A landscape with many valleys, sampled at points; each row gives a point and its height.
From any point a ball takes the steepest step (drop divided by distance) to one of its 2 nearest points. It stops when none of these is lower. Distance is the straight distance between rows; heights are no part of it.
Vumav: [155  81 181 115 152 102 174 101 141  75 124 136 174 125 138 155 146 170
 161  74 121 138 182 118 164  63  88 168 109]  height 851
fet: [120 133 148 167  92 132 103 113 153 149 143 112 164  76 170 105 110 226
 221  98 182 166 165 100 174 112 116 133 106]  height 413
Mumo: [131 130 149 145 135 133 140 124  88 124 118 151 133 145 116 134 133 104
  75 168 136 133  92 134  87 192 116 146 158]  height 411
Zona: [ 97 113 145 177 133 152 197 143 133  96 148 111 165 108 134 156 133 123
  56 144 151 141 125 150 117 206 112 140 155]  height 511
geta: [109 176 125 130 155  88 110 120 146 129 137 128 138 151  79 168 120 109
  54 148  83 115 109 171  69 148  80 117 160]  height 543
Tegof: [165 126  76 105 151 153  84 121 100 117 139 177  52 168 113 125 174  93
 149 191  99 113 151 103 114 105 173 127 117]  height 648
Pazi: [116 158  87 160 125 138  67 126 132 182 165 128  69 105 128 115 137 179
 170 125 129 153 108 105 105  90 158 101 120]  height 536
Nud: [ 98 165  93 114 136 136 147 177 151 146 129 100  95 116 144  78 120  67
 104 107 123 116 119 153 119  94 152 106 117]  height 597
satav: [159 144 149  76 168 145  83 114 107 155 129 106  88 107 129 117 136 143
 218 124 143 142 142 151 137  70 103 139  91]  height 602
vas: [101 121 119 126 129 103 109 182  94 100  90 133 172 145 122 100 136  44
 100 149 103  61 127 129 116 165 106 145 157]  height 416
lazaz: [155 131 160 130 106 127 153 115 118 153 137 157 112 120 155 115 103 127
 101 144 184 158 112 159 145 168 119 113 120]  height 682
Vir: [116 162 147 106 160  98  53  88 120 151 129 121 119 118  86 184 111 202
 196 134 116 152 129 112 119 118 108 103 141]  height 567
fif: [115 122 179 168 102 116 152  71 139 130 138 146 169 123 126 121 109 175
 110 101 156 142 107 133 114 106 102 139 128]  height 393
gafo: [127 124 118 212  95 131 147 124 134 163 170 152 141 117 151  86 122 164
  73 129 172 172  84 136 114 152 137 144 135]  height 673
pufav: [148 162 168 142  96 130  80  74  89 149 118 155 122 126 117 104 103 172
 194 119 172 166  99 120 102 107 112 130 109]  height 176
Kurof: [165 131 132 105 151 199 143 121 142 132 124 129  67 144 123 155 121 140
  70 149 122 135  75 194 127 175 131 146 131]  height 601
tofe: [122 151 131 135 140 157 123 112 165 176 159 100  89 112 142 144 109 159
  98 121 132 164  79 188 106 135 122 104 132]  height 531
tep: [164 122 101  98 148 189  99  79  92 116 130 166  59 163 116 121 174 118
 135 174  79 120 115 110  84  86 151 150 130]  height 675
tev: [ 84 125  99 135 146 177 155 188 113 118 126  61 140 103 148 127 154 104
 110 147  88  95 111 116  97 178 151 122 154]  height 387
Saso: [148 130 140 154 109 155 124 109 114 149 127 142  99 133 163  61 127 110
  92 115 153 131  79 156 113  92 128 163 114]  height 773
lok: [129  91  92 168 110  81 123 109 109 121 140 159 133 125 113 115 153 157
 155 114 130 138 168  95 164  78 151 154 126]  height 443
gakev: [168 122 137  58 128 190 137  80 110 114 110 128  86 159 126 149 126 118
 134 180 112 132  95 131  88 150 134 116 138]  height 209
ziku: [137 138 118 140 138  92  95 115  98 141 135 171 122 163  94 157 134 136
  99 175 117 145 104 114  79 180 128 122 155]  height 364
Ruduf: [ 62 140 117 207 121 103 115 141  95 130 143 106 189 111  98  91 148 107
  99 135 120 104 113  90  59 149 116 136 174]  height 398
morip: [169 126 105 118 148 166 108 100 135 148 171 143  52 130 139 126 160 164
 164 156 134 165 118 141 129  82 164 140 108]  height 820
madaf: [152 145  96 142 132 151  98 135  96 183 147 154  60 127 160 114 131 135
 129 167 133 140  97 115 116 152 162 103 119]  height 584
bufir: [141  81 129 183 100 175 164 126  75 107 132 137 151 123 147 114 152 148
  85 145 149 124  87 108 123 212 138 174 151]  height 670
Kan: [ 86 129  69 132 141 184 155 192 122  91 132  87 111 129 111 122 167  88
 118 160  69  96 109 129  68 135 152 134 144]  height 362
domep: [140 127 134 189  98 176  98 114  76 144 124 134 120 127 151  51 129 120
  92 120 149 117  74 134 118 144 137 181 129]  height 754
baro: [151  90 168  98 106 128 152  98 101  82 100 130 173 140 156 123 137 111
 173 102 134 112 144 107 176 102 115 150 119]  height 749
nokos: [ 78 140  73 167 131 101 146 185 131 157 151 109 139 114 139 113 121  80
  88 143 147 149 140 116 110 167 149 106 157]  height 433
somet: [118 109 145  90 159 121 120 143 160  82 114  89 166 129 122 182 133 122
 142  77  81  91 140 112 167  90 115 108 133]  height 885
tevag: [120 121 109 153 100  82 126 135 103 158 122 159 138 134 137  69 113  93
 143 114 177 125 165  98 188 121 140 136 128]  height 395
Tavod: [117 119  96 206 128 109 153 125 118 144 172 152 125 123 116 115 141 149
  59 132 140 170 110 139  88 149 146 160 153]  height 658
dopak: [156 131 146 159  88  58 115  87  92 151 129 201 132 144 122  89 103 151
 146 128 204 176 152 101 146 136 124 145 109]  height 461
zase: [130 159 175 143 115 104  85  53  82 147 140 156 130 155  93 119  99 166
 147 134 148 155  99 117  65 119 101 123 130]  height 256
nom: [124 143 171 120 128 132 175 102 119 100 110 125 139 146 130  85 116  72
  75 112 142 105  95 174 122 110  96 149 126]  height 497
Riza: [168 109  87  96 152 110  97 157 110  86 105 185 134 181  93 164 152 100
 109 177  59 102 143 117 103 169 139 147 155]  height 634
Mufe: [118 144 173 153 127 141 155 129  95 112 119 126 135 135 122  91 110  87
  53 131 142 111  88 168  89 163  87 168 137]  height 459
fak: [113 162 190 152  92 111 103  90 126 142 124 129 186  98 148  84 100 186
 205  87 188 143 164 107 150  86  88 144 112]  height 353
Pipa: [152 135  79  71 146 188 133 169 154 153 116 109  52 126 140 156 123 125
 154 173 110 124 136 134 153 149 167  82  94]  height 590
rutil: [112 113 117  87 126 107 162 133 118 103 119 129 126 133 131  92 148  71
 163 134 130 116 168 113 118  58 136 140 117]  height 158
sobo: [140 102 103 140 107 137  80 106  67 111 115 142 131 150 131 112 171 115
 170 145 104  84 129  78 119 120 158 137 134]  height 447
fipun: [150 117 112 120 140 131 118 115 126 133 123 157  85 164 100 141 154 132
  96 117 103 124 121 152 138  96 147 171 122]  height 437
Mupo: [109 105 114 127 128 134 154 162 158 118 120 114 122 129 137 101 140  97
  92  73 114  83 148 167 177  81 141 160 117]  height 638
makam: [149 116 137 109 135 160 129 123 136 155 136 111 109 108 146 168 120 185
 173 138 131 153 117 113 149 171 141  91 117]  height 635
gam: [127 121 125 156  93 114  96  99  81 137 127 149 131 133 111  96 149 132
 167 117 143 116 128  96 117  84 147 145 123]  height 403
fazi: [136 112 119  89 143 155  97 110 108 130 124 104 122 129 129 197 139 167
 179 153  94 128 117  95 112 165 134  88 145]  height 615
gugu: [123 164 145 108 134 172 122 112  98 157 117  89 103 118 156  99 110 117
 115 144 113 118  54 138  59 146 102 102 137]  height 311
kiro: [151 131  72 102 141 172 139 177 128 129 134 159  56 146 124 124 154  92
 127 191 120 129 137 126 125 142 185 113 109]  height 617
zum: [122 101 118 119 124  62 125 148 125 118 148 153 155 123 114 184 122 131
 132 152 123 140 154 106 154 183 139  95 151]  height 581
deve: [109 149 160 106 135 151 123 171 126 112  79  92 131 143 151  96 116  73
  96 113 107  65  96 164 133 158 109 140 120]  height 558
Vefir: [139 141 123  71 159 203 148 201 158  76  73  80 131 145  95 172 111 114
  84 126  64  85 120 155 144 165 116 123 133]  height 537
zife: [130 125 142  76 142 122 182 148 166  98 117  92 136 121 130 188 115 118
 126 138 112 136 140 142 161 160 123  71 127]  height 510
bugaf: [123 143 113 131 103 102  91 148 115 160 126 123 129  98 160  74 117 114
 190 113 176 130 151 102 178 112 143 120 105]  height 444
gozu: [186 117 150 104 126 142  53  96  74 114  99 148 102 145 122 140 145 161
 201 116 120 116 142 101 196 121 135 151 104]  height 667
Mide: [ 94 100  90 189 115  62 140 120 152 149 145 159 144 125 119  91 130 152
 121  76 150 142 187 103 164  71 131 157 139]  height 470
Kigu: [102 146 154  93 152  64 148 117 156 128 137 130 149 116 117 146 118  92
 125 104 138 127 152 153 123  81  96 100 129]  height 205
lita: [143 130 104 140 129 197  99 123  88 126 132 124  70 149 142  98 178 102
 128 158  92  85  88 117  85 123 162 152 130]  height 699
guvog: [184 106 137  83 126 122  88 109 106 131 110 150  91 142 121 123 146 140
 162 106 129 110 150 133 193  93 133 165  86]  height 723
vad: [117  78 158 140 136  75 176  91 147  61 113 135 211 134 121 182 145 141
 107 107 106 125 177  87 129 128 108 131 144]  height 317
gan: [145 140 123  70 158 162  38 150 125 131  94 116 111 162 127 168 128 127
 136 151  37  68 111 105 128 178 131 114 141]  height 707
gidi: [ 91 173 158 143 120 119 106 116 107 161 127  99 131 118 125 112 102 110
  85 137 128 112  72 145  76 149  99  87 142]  height 340
sulon: [141 114 119 181 150 111 122 135 106 126 137 168  97 152  85 132 156 124
  46 123 109 113 109 159 121 146 127 200 136]  height 496
Nudov: [128 136 177 124  98 103  98 105 106 138 101 135 160 129 131 137  94 162
 165  98 151 117 122 108 177 168 136 111 121]  height 523
Dalof: [ 85 157 185 180 133  97 130 118 170 143 140 116 168 107 119 171  99 149
  50  88 134 126 132 160 144 128  78 110 136]  height 492
Vupo: [117 130 142  62 169  98 165 115 169  99 144 113 144 125  89 187 115 116
 145 147 124 156 152 142  92  86  94  98 137]  height 156
divob: [144 117 149  86 172 111 137  89 154  80 113 138 148 158  72 187 130 128
  86 135  66 113 135 140  94 104  97 137 151]  height 594
kat: [105 112 123 125 123 121 207 155 170 109 143 117 155 110 124 163 121 121
  80 142 137 148 141 135 128 167 135 106 144]  height 490
Dumu: [137  93 164 171 103 120 115  87 104  77 106 140 212 158  99 188 134 168
 108 102  85 105 110  94 108 159 120 158 161]  height 210
sut: [100 139 129 164 127  78 109 118 154 158 167 128 137  98 116 162 119 199
 148 103 152 168 139 129 140 104 137 105 137]  height 515
nosir: [127 155 146 112 163 214 115 124 127 137 113  90  96 127 117 152 116 149
  73 142  85  95  69 172 106 187 105 131 142]  height 573
ninup: [164  94 135 126 101 175 165  92 145 119 156 141 100 123 152  75 149 114
 129 106 147 147 112 166 107  54 136 176 104]  height 792
Zufu: [123 134 129  62 158 134  89 175 149 110  89  77 146 136 124 170 125 106
 153  96  50  71 131 120 149 129 118  99 132]  height 896
lagas: [150 142 102  61 144 145  78 153 121 126 108 114  75 165 131 117 154  92
 158 134  81  85 137 132 150  93 150 128 108]  height 322
Bepa: [166 141 156  41 156 153 105 140 106 153 103  94  79 117 146 126 104 126
 216 143 143 124 136 131 144 126 110  96  91]  height 552
kav: [ 99 118 116 173 117 121 118 162  74 102 103 125 197 134 133  79 147  57
  99 149 137  77 117 106 105 183 109 170 161]  height 463
ror: [113 147 102 209  67 125 103 113 165 181 146 137 158 106 159  70 108 196
 184  88 184 169 169  93 154 113 136 137 125]  height 452
mogep: [130 127 120 113 174 116 107 133 134 114 117 145 124 170  76 159 137 119
  74 140  55 107 119 165  93 136  99 157 159]  height 570
mosef: [158 127 173  79 172 122  84  79 106 120 117 121 111 119  95 146 141 162
 204 127 134 157 143 132 127  57  77 147 128]  height 639
zile: [138 130  69  86 165 185 161 148 176 119 142 118  71 138  83 201 130 149
 102 168  82 155 139 146 101 125 163 111 145]  height 637
savi: [146 113 127 102 108 184 147 152 113 138  95  99 101 119 184  98 125 112
 157 145 136 104 109 129 154 171 148 119 100]  height 717
Tozul: [131 112 112  90 136 106 117 163 118  75  85 148 148 170 114 111 150  47
 126 150  81  68 145 130  96 113 119 151 153]  height 355
Bupa: [110 140  85 196  99 107  72 113 130 165 177 142 102 108 110 116 154 195
 171 105 136 154 135  92 125  74 170 134 128]  height 514
Nugaz: [ 83 165 136 188 127 105  92 115  92 138 143 116 158 118  89 110 119 134
  82 135 115 129  84 130  44 162 106 115 161]  height 370
zasur: [157 104 124  83 137 183 170 108 125  87 125 113 106 133 112 127 148 100
 152 158 100 129 126 136  93  89 135 133 130]  height 146
vuloz: [ 91 162 178 163 138  80 120 108 149 147 146 125 154 116  94 179 105 128
  46 136 123 119 115 161 110 166  87  95 149]  height 519
fabed: [ 99 133  98 120 129 139 149 201 153 128 113  85 100 119 153  88 127  73
 118  98 113  75 140 149 166 111 155 131 115]  height 614
Remaf: [ 68 125 100 162 135 129 120 202 105 131 135  88 160 102 144 119 135  96
 105 147 118  92 122  98 108 203 135 120 172]  height 410
Numo: [135 153 134  68 154 157 187 158 195 102  92 102 112 137  93 157  88  95
 101 132 124 122 132 180 128  91 118  97 104]  height 487
Mak: [167 113 114  93 140 137  57 127  88 120  92 153 103 182 120 159 153 109
 147 166  70  89 117 106 129 177 142 133 140]  height 674
menov: [ 79 106  99 159 112 139 163 177 153 153 130  67 148  73 188  92 104 112
 141 111 137 111 133 104 154 160 149  93 142]  height 468
Selem: [ 79 101 179 173 115  69 175  75 146  95 120 150 231 120 134 149 103 149
 115 105 148 133 190  77 145 130  89 112 137]  height 351
puzef: [158 160 123 140 119 130 125 113 165 167 165 136 105  91 173  72 123 158
 157 107 201 202 106 161 117  70  92 131  97]  height 592
dif: [143 114 181 139 129  84 155  70 136 134 125 162 174 116 129 120 102 150
 127  96 179 148 157 131 158 100  82 142 105]  height 343
Suriv: [ 88 113 114 212  76  99 128 115 112 140 121 154 209 128 120 122  97 163
 134 122 159 124 167  64 141 184 156 130 165]  height 618
Bar: [132 165 194 115 102 134  96 108 115 148 104 109 140 108 155  96  84 149
 170  91 160 104 103 127 158 135  91 105 106]  height 475
Dabi: [133 127  83 162  96 176 146 110 144 172 187 134  95 103 188  81 148 148
 130 133 163 187  90 138  92 114 157 113 122]  height 560
zepep: [166 156 131 148  97  76 113 104 112 168 160 196 114 122 140  70 107 155
 139 114 212 216 146 103 123  99 115 134  97]  height 516
zit: [112 123 125 150 148 168  99 166 140 122 113  89 115 133 128 157 146 154
  95  96  74  67  90 143 155 163 136 145 139]  height 633
gema: [ 95 101 137 210  89 125 173 104 142 121 136 127 194 101 145 127 109 168
 104 121 159 133 139 100 141 183 135 136 161]  height 636
mobam: [111 127 109 120 146 132 158 147 122  77 110 130 143 154  89  98 150  54
 105 142  86  91 131 132  61  95 120 153 143]  height 299
Det: [138 107 127  95 146 167 119 125 145 145 143  68  96  89 158 163 142 179
 192 112 112 129 124 124 159 118 141  99 102]  height 651
refur: [117 130 162  88 145  84 163 154 150 106 102  96 161 106 160 165 100 113
 156 118 156 116 165 134 187 145 106  76 123]  height 535
Kib: [140 146  92 141 121 186 147 160 156 171 160 100  65 104 179  77 140 127
 122 142 128 146  94 155 113 124 165 108 103]  height 541
keri: [137 108 127 102 138 140 137 107 148 114 156 115 116 104 132 124 149 133
 179  97 131 153 142 139 149  40 130 135 105]  height 281
Rupov: [152 115  79  67 155 159 109 178 150  73  87 143 125 183  86 163 144  82
 122 174  38  95 149 141 106 145 140 131 148]  height 600
Gelug: [152 119 106  61 156  87 140 166 151 110 124 156  92 141  98 142 141  84
 140 128 120 143 179 148 178  83 138 135  96]  height 803
posik: [119 100 138 155  94 130 110 134  87 102 100 107 209 130 149 136 138 134
 155 114 105  80 129  61 153 173 143 119 147]  height 534
vutok: [112 101 124 144  85  74 132 113 104 128 126 165 174 122 123 140 107 136
 155 153 166 154 169  69 149 164 149 114 152]  height 603
nir: [136 129 135  92 134  65 103 115  92 128 123 166 151 154  99 113 133  89
 141 149 138 126 132 119  89 111 105 115 142]  height 672
lefas: [120 162 131 136 120 130 138 119 143 177 164  92 104  86 160 122  95 139
 110 144 154 180  85 135  90 153 122  71 122]  height 517
Sokip: [128 108 144 139  81 136  62 122  80 116  98 118 184 134 122 134 131 177
 207 117 104  84 134  51 135 145 161 120 132]  height 564
Seg: [115 154 120  41 155 152 126 157 155 121 100  67 119 123 131 139 123 100
 166 129  63  85 134 134 103 115 119  81 114]  height 906
ratu: [136 118  93  88 159 138 180 146 172  85 122 143 104 154  65 195 135 125
  91 175  83 166 142 149  83 136 137 129 140]  height 624
Vabu: [127  93 160 133 132 118 160 107 164 113 133 107 168 101 146 159 133 183
 163  72 137 156 165 114 195  88  99 132 110]  height 865
dulu: [121  94  90 133 116 134 120 151  91 109 131 121 147 135 142 119 172  85
 150 150  84  87 128  87 117 136 171 141 153]  height 479
bafi: [100  88 116 176 105 118 137 150  82 111  94 114 207 126 145  95 136  85
 124 121 133  68 149  73 149 179 130 162 171]  height 502
guf: [149  91 124 141  82 178 117 127 106 139 119 115 102 122 184  81 145 126
 177 119 151 111 140 104 195 125 161 133  94]  height 743
Mos: [151  94 105  83 135 162 161 111 132  92 133 120  90 132 121 102 172  86
 180 158 114 130 175 120 108  52 150 139  98]  height 84
gukef: [158 137 158 117  96 154  44 107  80 132  98 124 122 137 126 139 138 179
 214 120 116  90 121  87 162 154 151 117 110]  height 608
Tuk: [ 99 133 142 116 116 135 188 155 165 156 128  79 146  87 191 122  86 119
 125 126 153 131 115 131 145 174 125  67 119]  height 484
kar: [111 151  87 160 136 125  80 130 113 159 157 123  88 130 115 118 153 124
 130 120 100 120 102 122  93  91 155 131 129]  height 557
kiv: [188 114 119  68 156  98 106 128 122 125 120 177  61 154 102 123 148 106
 163 131 145 137 171 145 193  83 141 168  81]  height 769
Segeb: [143 172  93 168 127 133  85 120 121 191 174 162  73 112 141 134 121 185
 139 131 164 174  90 120 120 148 163 108 114]  height 559
pur: [109 101  70 134 122  90 114 170 118 120 136 142 138 148 119 129 165  83
 127 155 104 102 171  95 139 134 172 132 146]  height 495
Lolud: [151 140 118  84 156 190 151 133 195 154 154  85  72 112 144 159 113 163
 124 132 119 144  94 174 130 111 139 114 111]  height 551
Gov: [136  75 145 148 123  86 133 119 115  63 104 146 210 167 118 178 149 133
 102 105  78  92 148  99 133 141 114 158 152]  height 271
Novis: [143 137  83 112 132  83 122 131  91 130 138 182 106 155 115 106 136  55
 122 172 136 150 137 107  69 139 145 111 136]  height 649
defit: [131 152 168  63 140 143 112 123 127 151 106  85 114 110 155 122  97 129
 179 112 132 105 102 144 129 134 108  87 105]  height 518
Tirut: [ 97 107  98 172 117  72 150 129 176 152 174 132 138 100 144 128 111 157
 130  94 171 159 182 127 180 104 137 125 130]  height 491
Seli: [135 109 176 170 108  73 130  90 133 132 135 168 165 144  99 193 110 190
  76 123 150 153 130 140 145 181 108 119 141]  height 327
Zeg: [125 119 114 175 124 174 104 144  59 120 118 138 118 140 133  79 166 103
 110 149 117  72  82 125 104 152 140 185 150]  height 726
nepu: [ 90 124 124 145 117 116 146 102 148 131 154 107 148 102 154  97 128 126
 153  99 136 141 129 119 116  68 131 123 129]  height 319
vivol: [150 150  89  72 161 159  88 118 146 135 116 133  59 168 101 146 145 106
 126 131  75 112 117 150 126  90 132 136 126]  height 385
mup: [ 61 151 158 225 124  95 149 114 156 136 147 126 176 115 125 119 108 148
  48  81 143 106 128 136 139 122 101 146 139]  height 460
gigak: [ 64 142 147 206 126 103 132 134 117 133 126 124 197 116 114 112 120 110
  69 107 129  95 120 123 115 146 103 149 163]  height 428
lum: [100 141  88 159 122 121 139 171 123 166 147  97 112 100 165 112 134 125
 126 133 145 139 111 114 129 164 168  98 133]  height 450
Lan: [127 121 137 120 137 162 103 185 115 112  86  93 128 137 142 143 140  97
 100 123  94  61 114 136 163 193 133 143 124]  height 599
dibo: [107 117 151 171 163 121 178 158 154 101 137 130 144 124 101 171 128 122
  14 121 121 115 129 179 138 181  87 168 140]  height 544
paz: [136 155 110  85 152 112  81 123 117 142 133 127  98 129 108 156 143 136
 195 153 114 143 127 110 117 111 132  90 135]  height 593
sefu: [131 105 162  90 160 133 158 131 169  99 120  77 154 125 142 197 133 159
 152  73 110 133 158 139 191  91 109 124 115]  height 876
mer: [152 161 130 154 101 112  88 114 143 172 160 175 113 101 145  72 115 197
 178 114 212 223 144 130 125  91 111 145  91]  height 555
ketas: [146  93 114  98 154 108 196  95 142  72 128 140 129 158  82 184 158 137
 107 148  66 136 146 137  73  98 123 156 148]  height 609
luv: [151 131  89  95 145 221 172 184 178 123 123  93  59 119 135 146 123 138
 108 145 115 132 114 166 127 128 169 110 101]  height 569
Perog: [137 107 169 103 106  84 126  86  87  95  89 165 188 148 128 102 120 106
 150 110 137 103 150  90 145 104  90 148 130]  height 724
Nebok: [125 143 118  60 136 110 118 145 130 116  98 114 122 133 117  95 138  67
 175 116 114  91 149 128 147  66 121 130 103]  height 227
Mivep: [131 142 168 101 141 162 141 130 124 136 115  87 130 122 132 173  90 131
  84 153 106 124  93 166 117 222 107  94 140]  height 547
Ditoz: [143 150 118 130 157 164 174 156 145 128 137 139  86 138  98 147 114 118
  34 147 130 151  94 199 118 174 123 147 131]  height 623
Lazu: [121 111 141 175 136  68 141 121 130 114 125 165 140 135  98 160 133 137
  32 118 115 116 134 157 137 153 107 170 132]  height 542
doti: [123 122 100 123 116 171 171 156 182 154 156  90 103  89 183  84 135 130
 134 110 145 136 118 155 156  95 156 118  98]  height 522
Bonu: [119 149 154  67 158 118 173 146 167  85  90 140 143 156  87 149 104  60
  87 130 103 103 135 169 130 111 101 127 123]  height 462
zazaf: [138 132 123  56 151 187 158 180 188 102  78  89  97 145 107 175 120 117
 106 107  84  99 131 164 170 112 139 110 106]  height 509
lugur: [123 121 132 105 108 165 209 162 185 133 130  93 121  98 187 109 107 111
 119 119 165 145 137 153 162 129 136 116 116]  height 503
Dud: [136 128 131  83 169 125 172 123 164 112 155 101 120 108 128 114 132 121
 187 127 162 179 172 141 129  40 109 134 113]  height 238
fako: [140 109 130 146 117 178 140 127  97 111 125 118 126 131 163 137 137 143
 124 136 124 112  99 115 132 176 143 138 132]  height 693
nosa: [122 139 181  95 144 158 181 126 167 113 112  88 155 112 136 192  84 116
  79 145 119 117 126 162 134 185 105  84 125]  height 529
Nufem: [123 145 124 182  58 136 135 119 152 189 145 140 161  97 183  54  92 176
 171 107 213 181 133 102 149 143 132 109 104]  height 478
bados: [100 155 119 173  79 125 142 110 153 183 174 115 152  84 175  93  95 166
 136 111 187 185 112 118 108 138 114  83 126]  height 499
rumer: [120 157 166 135 132  90  79  97 135 155 148 132 136 121  94 177 112 186
 155 104 133 158 121 138 142 118 110 116 120]  height 540
pip: [ 87 129 113 134 141  98 187 179 156  94 137 129 156 132 101 161 125  85
  62 160 101 131 143 150  92 156 126 113 159]  height 473
deba: [ 97 150  83 134 144  73 141 167 133 151 150 147 119 132  93 143 124  79
  78 154 125 156 140 139  98 157 138  93 157]  height 451
sib: [121 144 182  89 147  80 143 100 127 129 128 138 158 106 150 123  99 119
 159 114 180 153 168 141 166  88  77 121 114]  height 275
pipad: [120 151 166  94 140 161 167 134 130  96  98  93 124 133 142  92 107  68
 121 112 125  92 109 158 105  90 111 122 120]  height 525
bip: [118 160 196 148 108 120 111  77 120 141 127 126 145 125 130 113  99 131
 122  92 154 126  93 145 125 102  85 120 125]  height 429
doseg: [157 145 167  73 124 184 109  95  96 133  99 110 102 138 152 124 105 112
 131 156 116 108  63 137  93 188 119 104 129]  height 268
Gel: [142 148 169 164  94  57  97  91 108 144 129 188 146 136  89 152  87 181
 128 130 175 166 147 115 149 165 124 120 121]  height 390
pag: [ 99 119 118 159  99  85 137 131 120 145 121 129 159 120 142  82 128  86
 119 108 144 105 150 101 137 104 120 131 150]  height 354
Vagat: [160 163  74 166 144 153 104 139  78 151 166 185  59 138 138 111 145 107
  97 183 151 157  96 110  76 160 166 116 136]  height 607
vam: [167 112 115  60 154 176 120 170 162  63  71 102 140 177  97 195 133 112
 103 139  33 105 150 139 142 133 116 137 132]  height 568
pib: [124 146  98 205  82 123  80 121 143 163 163 161 115 119 131  93 129 206
 186  84 170 163 159  89 163  84 171 159 110]  height 485
pobap: [102  98 139 226  95 165 139 127  84 101 122 106 184 113 132 126 137 167
  98 123 143 121 108  97 111 204 136 159 168]  height 650
lunaf: [ 94 123 125 125 122  80 135 154 153 140 142 105 160  97 146 172 107 142
 132 120 154 137 164 106 198 173 133  80 130]  height 561
Sop: [137  98 166 147 133 112 125 101 130  98 120 132 171 152 106 217 133 168
  80 134  96 132 109 123 125 198 110 134 160]  height 272
Veref: [104 157 110 137 141 125  92 143 134 147 138  99  92 130 124  87 141  94
  95  91 104 108  94 162 118  68 131 134 132]  height 578
Par: [130 172 191 157  75 112  90  82 114 142 116 170 156 126 120  87  91 204
 196  86 185 163 142 114 131  93 114 155  91]  height 273
kelad: [111 184 136 126 104  80  75 143 100 180 125 126 146 110 142  89  92 122
 166 123 160 127 117 104 133 144 136  79 119]  height 483
galit: [173 156 143  96 143 138 118  98 157 177 154 130  67 111 159 111 108 152
 137 121 182 193  98 185 139  97 103 126  82]  height 620
fekub: [136 110 159  99 139  57 106  81 107  88 105 153 176 151  89 143 139 133
 165 117 112 114 153 109 106  88  97 133 128]  height 698
lufum: [142  79  92 104 144  83 154 158 149  91 134 149 116 130 106 144 169 125
 144 120 116 136 209 119 167  74 162 164 113]  height 821
Meso: [ 91 104 156 186  98  95 177  73 171 130 123 160 206 109 152 100  92 170
 145  91 177 155 190  84 160 112  99 126 145]  height 378
vezev: [117 119 115 120 131 147 106 144 145 142 132  87 109 117 138 150 144 147
 145  91  89 109 115 138 159 117 145 120 119]  height 656
Kek: [136 146  73 151 148 134 130 163  77 135 137 179  97 140 120 110 150  69
  84 195 135 139 109 109  70 165 160 133 145]  height 628
fesib: [127 114 120 160 134 130 189 117 160 135 164 142 105 120 120 139 127 144
  55 136 140 174 106 178  90 143 126 144 130]  height 643
damim: [105 168 143 154  90  96  65 136  92 173 110 134 162 130 126 123  78 151
 150 130 161 105 116  89 145 200 138  93 128]  height 520
veges: [135 135 146 167 108  87  92  86  91 134 131 175 155 159  76 135 115 161
 122 143 134 137 104 110  66 149 131 131 147]  height 316
tof: [179 143 144 129 109 142 115 115 126 171 136 160  86 117 165 100 106 152
 134 124 193 166  88 167 164 143 124 122  95]  height 653
lov: [166 114 106 120 111 176 143 101 138 139 166 142  58 126 152  83 168 128
 163 147 155 170 112 142 103  56 149 143  90]  height 806
Temo: [135  78 128 110 143 108 173 126 152  81 131 123 158 123 127 141 152 119
 144  92 109 108 199 107 186  40 122 168 113]  height 834
didum: [134 130 118  81 135  64 135 169 139  91 103 160 153 177  89 148 123  55
 102 148 103 100 151 146 117 128 113 138 142]  height 414
zagi: [142 108 114 172  93 123 171 109 124 148 156 176 135 121 171  91 116 133
 111 139 193 191 116 126 133 155 142 134 130]  height 689
Mugiz: [113 102  68 128 137  75 144 157 132 136 141 161 101 139 117 137 138  95
 112 139 139 147 161 119 142 131 168 125 139]  height 474
tad: [104 120  77 148 144 164 163 156 122  90 137 118 106 146  89 110 173  78
  95 156  79 114 118 139  54  88 153 160 148]  height 335
davif: [174  69 137 103  95 165 140 121 116  98 104 124 123 140 167  91 154  99
 160 114 140 109 152 114 190 115 151 164 101]  height 768
Rana: [138 141 139  60 186 127 182 127 189 121 154 101 130  97 114 156 112 136
 165 140 167 196 154 171 109  68  90  99 110]  height 196
Gifo: [162 124 101 108 160 156  84 127 137 145 165 126  41 112 123 120 189 160
 190 152 133 146 166 132 146  39 154 150  70]  height 840

Call two points neighbours if one is among the 2 nearest of the other. Go from one point of each pair to the other, from neighbour to neighbour, staying as low as possible. Name the highest point that can't be avoided.
pufav, Vupo: mosef
Vupo, zife: zagi
ror, nokos: zile
Vupo, Dumu: Meso
nokos, gam: pur
Mos, mobam: dibo

For each start below, name the point where the ball stops.
morip: ror
lazaz: Dumu
nir: ror
Riza: mobam
Temo: mobam
zagi: zife
davif: zife
ratu: Mos
damim: Vupo
vezev: pufav
Det: gam
kiro: ror
